A landscape with many valleys, sampled at points; each row gives a point and its height.
A ball rolls from a point to the lowest of its 2 nearest points, and stops where none of them is lower. Distance is the straight distance between rows; heights are no part of it.
rimal: [134 147 166  93 123  86 127 154  92  91  81 151 147 117 177 109 119 151
 127 141 188  89]  (h 369)
Tefif: [157 148  92 148 113 153 147 137 111 114 106 145 109 150 123 158 139 132
 101  92 148 172]  (h 197)
Zufir: [156  50 137 109 120 137  80 146 155 146 113 120 156 125 112 116 154 116
 179  63 111 113]  (h 241)
sas: [130 130 136 168  90  87 120 164 118  76 134 164  72  90 138 165  83 141
 140 145 134 108]  (h 459)
mos: [131 100 110 109 132 160 142 184 192 156 152  42 138 146 130 132 126 136
  75  54 104 151]  (h 414)
lugot: [ 84 152 128 162  89 114 133 168  79 159 128 136 189  84 140  92 134  80
  89 139 103 174]  (h 385)
zikeg: [117 102 153 165 159  95 110 136 160  99 168  97 138 139 130 124 148 158
 157 187 121 136]  (h 571)
Tibo: [154 113 105  42 111 139 180 159 120 106 156  92 148 135 173 159  97 162
 106 107 118  88]  (h 294)
vuk: [104 116 152 182 127  80  90 128  81  88 130 171  48 107  81 174 129 122
 108 126 126 160]  (h 214)
gupes: [133 139 112 180  90 128 113 120 149 119 105 150 109 162 110 149 177 131
 105  97 172 163]  (h 242)
Delav: [164  55 150 102  98  90 103 178 101  97 116 148 129 117 134 160 137 148
 139  83 127 125]  (h 203)
Gudo: [137 152  93  81 197 109  84 121  91 148 112  88 162 101 139  95 123  78
  98 111 101  47]  (h 482)
bupor: [173 196  50 166 132 206 143 122 160 117 121 111  53 133 158 150 130 157
 132 119 121 144]  (h 438)
fezib: [ 94 183 123 156 103 107 162 148 105 163 139 173 152  83 148  82 128  75
  84 176  90 133]  (h 325)
taso: [124 162 135  99  77 162 168 124 159 174  86 128 150 137 131 102 132 122
 117  87 175 129]  (h 295)
rud: [ 88  99 130 100  91 110 148 147 150 192 156  92 184  87 138  87  91 111
 139  78  71  97]  (h 156)
Dureg: [153  71 172  81 108  95 110 157 134  92 125 147 117 117 140 142 119 145
 173 149 129 119]  (h 283)
risa: [161 157  66 132  85 195 172 134 149 127 116 106 108 138 148 151 120 178
 132  73 144  98]  (h 102)
pur: [ 77 129 148 142 167  99 107 105  63 133 133 107 212 142 117  96 172  92
  92 137 144 133]  (h 398)
ritut: [ 88 115 147 199 118 118 136 133 105 161 143 142 142  90  98 113 131  89
 137 163  79 189]  (h 240)
defuv: [143 155 110 127 141 194  76 158 139 185  86  82 126 112 103  97 126  77
  75  73 108 108]  (h 494)
Vubez: [121 158 135 145 100 109 138 125 180 114 139 186  56 127 138 129 135 135
 154 178 144 143]  (h 317)
Peza: [ 97 101 183 120 172 115 112 109  96 114 138 100 178 162 106 116 153 129
  92 129 161 145]  (h 360)
funo: [ 94  78 202 166 109  93  88 137 114  93 125 112 119 137 116 130 138 180
 184 152 165 144]  (h 268)
mipi: [133 151 126  96 128 140 139 115 110 137  91 123 152 131 132 111 124 120
 102 101 169 113]  (h 324)
nid: [162 146 108 125 161 150 112 168 102 111  91 115 139 103 171 116  75 149
 140 113 128 135]  (h 532)
fala: [168 133 135  87 122 126 132 164 154 157 120 164 129  79 155  80 122  94
 138 146  85 132]  (h 440)
ruvin: [156 112  88  89 113 174 173  85 114 111 143 163  86 169 118 177 136 145
 155 121 127 142]  (h 183)
ruzok: [ 92 132 128 156 131 156 122 108 167 165 145  59 131 155  80 136 106 128
  83  81 130 137]  (h 483)
luk: [129 108 151  69 106 172 139  82 165 169 111 115  94 124  83 133  82 129
 152  83 135 100]  (h 511)
sog: [180 129  99  49 120 145 173 141 164 107 155 114 112 161 163 155 138 167
 143 148 137  89]  (h 262)
Ros: [166 163 117 118 159 161  80 175 127 158  80  97 139  86 146  85 116  96
 103 104 105 102]  (h 534)
kos: [ 86 182 129 170 126 112 136 121 146 173 140  91 195 142 132  86 168 104
  72 151 148  97]  (h 188)
lum: [139 138 115 171 171 111 115 150 124 107 154 107 108 118 125 155 111 133
  97 152 105 158]  (h 601)
pada: [153 156 110 148 183 138 116 158  84 106 103 137 118 112 143 128 103 113
 106 153 112 159]  (h 572)
geva: [124 140  79 179 138 149 110  66 167 118 151 108  93 179 112 169 139 169
 149 137 149 107]  (h 476)
Mabiv: [116 103 141  93  81 120 176 124  92 147 124 169 167 113 124 126 140 107
 127  92 127 169]  (h 112)
lize: [123 140 108 133 139 164 117 154 169 164 120  59 127 142 103 114 126 109
  52  66 127 114]  (h 456)
gulef: [ 89  80 207 122 139 109 114 123 113 110 138  92 138 160 108 136 131 174
 134 140 167 159]  (h 320)
Zapu: [122 107 122  97 188 127  84 142  90 147 113  89 195 117 130  99 128  89
 122  89 107 111]  (h 427)
sabo: [134 147 161  72 144 124 155 119 129 126 112 143 134 106 163 114  80 142
 150 173 140  98]  (h 384)
dum: [ 93 131 132 198 177 101 114 115 111 118 171  81 146 120 108 141  99 122
 106 150 104 123]  (h 621)
nofer: [124 143  90 128 160 130 174 115 110 126 144 178 154 125 180  94 130 103
 180 193  89 121]  (h 299)
nas: [ 82 127 121 156 111  96 135 109  80 138 118 129 209 135 137 106 162 118
 124  93 149  97]  (h 434)
Tesam: [ 93 119 135 205 147  78 136 121 135 117 193  99 136 128  99 143 170 118
 129 167  91 120]  (h 599)
pul: [124 161 122 172 128 154 125 125  91 140  66 164 159 134 144  98 145 109
 128 145 164 190]  (h 260)
gite: [165 107 127  64 123 140 123 129 200 115 153 112 103 175 128 139 167 173
 149 151 144 146]  (h 215)
daben: [141  89 162  99 124 112 122 138 193 115 146  95 153 170 132 120 162 161
 153 139 157 112]  (h 152)
labid: [168 136  75  88 142 155 165 161 135 107 172  63 104 141 153 179 107 174
  93  99 100  72]  (h 322)
novi: [114 117 153 156 135 102 132 146 139 138 157 155 132  86 131  88 149 106
 152 186  70 163]  (h 351)
suvof: [ 94 115 128 165  72  90 120  94 171 126 186 122  73 136  71 182 149 139
 128 121 119 110]  (h 251)
som: [155 191  89 157 137 188 147 126 167 152 120 129 102 133 157  97 140 132
 119 153 117 149]  (h 403)
dez: [117 148 147 110  95 122 148 126  84 105  86 148 140 137 150 144 102 165
  98  87 191 100]  (h 348)
Sosor: [126 130 128 121 115 112 150 144 173 133 129 109 191 153 170  98 160 153
 148 133 156 108]  (h 77)
memev: [123  86 137 131  84 100 129 122 166 116 162 109 133 153 101 156 152 149
 138 118 126 104]  (h 213)
tef: [146 156 153  89 119 111 154 132 173 109 140 164  77 116 154 121  96 141
 154 203 135 115]  (h 352)
feri: [123  95 101 120 104  89 177 126  63 118 138 176 186 123 149 142 162 111
 134  97 108 130]  (h 180)
sidos: [161  45 128  98  99 144  89 158 141 118 125 106 138 153 124 164 124 168
 157  62 132 129]  (h 90)
roko: [132 154 127 118  90 169 159  91 162 152  90 153 124 154 119 123 122 147
 149 114 179 167]  (h 265)
digav: [110 161 161 133 148 133 147 148  99 134  94 140 161 116 162 112 106 124
 112 171 150 202]  (h 323)
Dov: [120 141 147 142 125  57 134 178  88  73 118 178 111  79 174 124 108 126
 139 162 123  85]  (h 425)
Buk: [124 127 122 132  80 115 138 122 142  90 126 182  74 163 128 164 157 147
 136 137 178 168]  (h 278)
Gupu: [128 119 113 137 128 116 148 120 161 161 171 136 146 110 122 111 150  95
 127 144  67 136]  (h 350)
Fumab: [110 216  88 141 138 138 156 124  96 152 126 153 150  99 165  88 110  84
  97 177  98  95]  (h 273)
kimo: [108 102 150  65 100 116 168 138 131 164 140 125 178  99 133 110 113 110
 120  92 109 130]  (h 5)
dazo: [155 104  95  87 135 159 148 162 155 135 161  62 102 129 121 164 103 147
  95  62  78 129]  (h 363)
gido: [114 141 134 124 134 179 108  67 145 187 106 121  97 104  60 121  84  87
 136  94 112 109]  (h 484)
pitu: [162 101 142 101 113  99 127 165 130 106 123 191 102  93 156 121 115 118
 180 159  93 131]  (h 358)
bokan: [ 97 140 124 149 139 190 115  67 130 171 108  93 107 145  61 142  94 120
 102  79 139 152]  (h 505)
disug: [102 146 141 168 117 125 142 117 191 157 139  98 176 155 126  94 182 133
 114 130 149 133]  (h 141)
gemo: [125  85 143 147 167  92  87 108  70  78 157 175  62 154  84 170 160 109
  99 132 109 136]  (h 281)
defi: [160 114 124 142 116 107 119 180 121  91 123 122 128  99 167 148  70 171
 142 129 123 119]  (h 495)
bem: [145 166 106  96 169 138  78 135  86 147  72 104 155  90 164  69 102  97
 132 113 121  70]  (h 514)
Nefor: [ 95 198 108 163 141 107 145 102  96 152 132 122 164 118 128 111 130  85
  63 149 136  87]  (h 228)
Zib: [153 140 136  55 127  95 142 157 113 136 113 148 146  73 184  89  91 112
 136 136 108  93]  (h 424)
nese: [132 139 102 162 126 150  92 107 193 121 168  61  80 152 111 168  85 178
 136 139 135 111]  (h 493)
Sim: [132 134 128 122 198 124 115  98  95 112 122 162 114 136 114 122 141  88
 132 171 123 109]  (h 373)
borak: [161 167  56 165 123 167 126  99 175 107 136 142  62 157 142 155 148 156
 156 143 138 104]  (h 460)
zel: [123 108 145 134 161 147  87 110 160 116 140  81  92 146 107 149  71 175
 148 141 130 138]  (h 517)
pokud: [156 181 108 114 158 171 176 118 149 146 130 146 127 125 174  84 125 129
 146 199 103 132]  (h 362)
Pidib: [108 115 184 111 124  55 104 155  51  77 103 170 133 103 167 116 117 135
 142 144 153  69]  (h 394)
bar: [126 114  98 142 121 108 175 116 102 110 155 178 153 123 147 143 136 121
 171 154 103 111]  (h 236)
mebe: [116 127 148 150 115 145 102 152  85 158  94 130 165  95 106 122 127  94
  94 109 118 204]  (h 433)
vigan: [124 110 131  75 102 156 145  68 154 126 136 142  88 160  96 157 119 150
 158 133 161 167]  (h 224)
zug: [ 80 122 158 183 120  78 130 139  87 118 136 155  99  87  94 144 134  95
 110 146  98 171]  (h 107)
kar: [149  90 109 104 157 158 105 131 134 162 120 100 168 142 115 118 152 108
 143  77 107 136]  (h 347)
viri: [113  80 171 132 122 113 106  95  80 103 122 162 129 159 100 141 154 131
 164 117 159 132]  (h 108)
mon: [126 132 155 160 128 113 108 110 104 122  77 165 156 145 121 102 172 110
 149 126 181 125]  (h 187)
sopa: [151 138  57 100  98 217 180  85 141 132 150 101  76 154 117 182 119 174
 151  92 125 127]  (h 142)
bul: [131  83 171 131 156 116  70 104 129  88 107 141 108 168 111 132 153 159
 178 164 180 133]  (h 192)
davuk: [166 177  81 134  76 155 181 140 135 110 108 171  87 128 158 158 116 152
 117 107 152 131]  (h 146)
gal: [135  97 149 142 156 101  79 145 164  78 163  72 112 160 134 156 118 188
 144 171 147 113]  (h 546)
buve: [135  97 133 112 191 120 112  89  95  87 137 178  82 167  96 151 165 112
 120 159 144 155]  (h 328)
Ritav: [109 104 169 140 132 136  88  74 126 151 112 152  97 100  72 126  89 101
 166 133 120 134]  (h 445)
fubu: [122 131 151  94 144 145 137 149  94 158 100 138 177 124 128  98 142  93
 100 152 128 218]  (h 374)
malaf: [125 112 118 157 107 109 127 104 180 152 185 137  90 125  79 148 165 101
 122 127  75 131]  (h 292)
tol: [125 129 143 151 158 117  90  77 110 130 109 149 105 125  74 131 132  95
 134 125 133  98]  (h 408)

Where does a ball stop that starts at each point below?
nid: risa
mos: Sosor
lugot: Sosor
Ritav: zug
Tesam: kimo
bupor: kimo
Zib: risa
mipi: risa
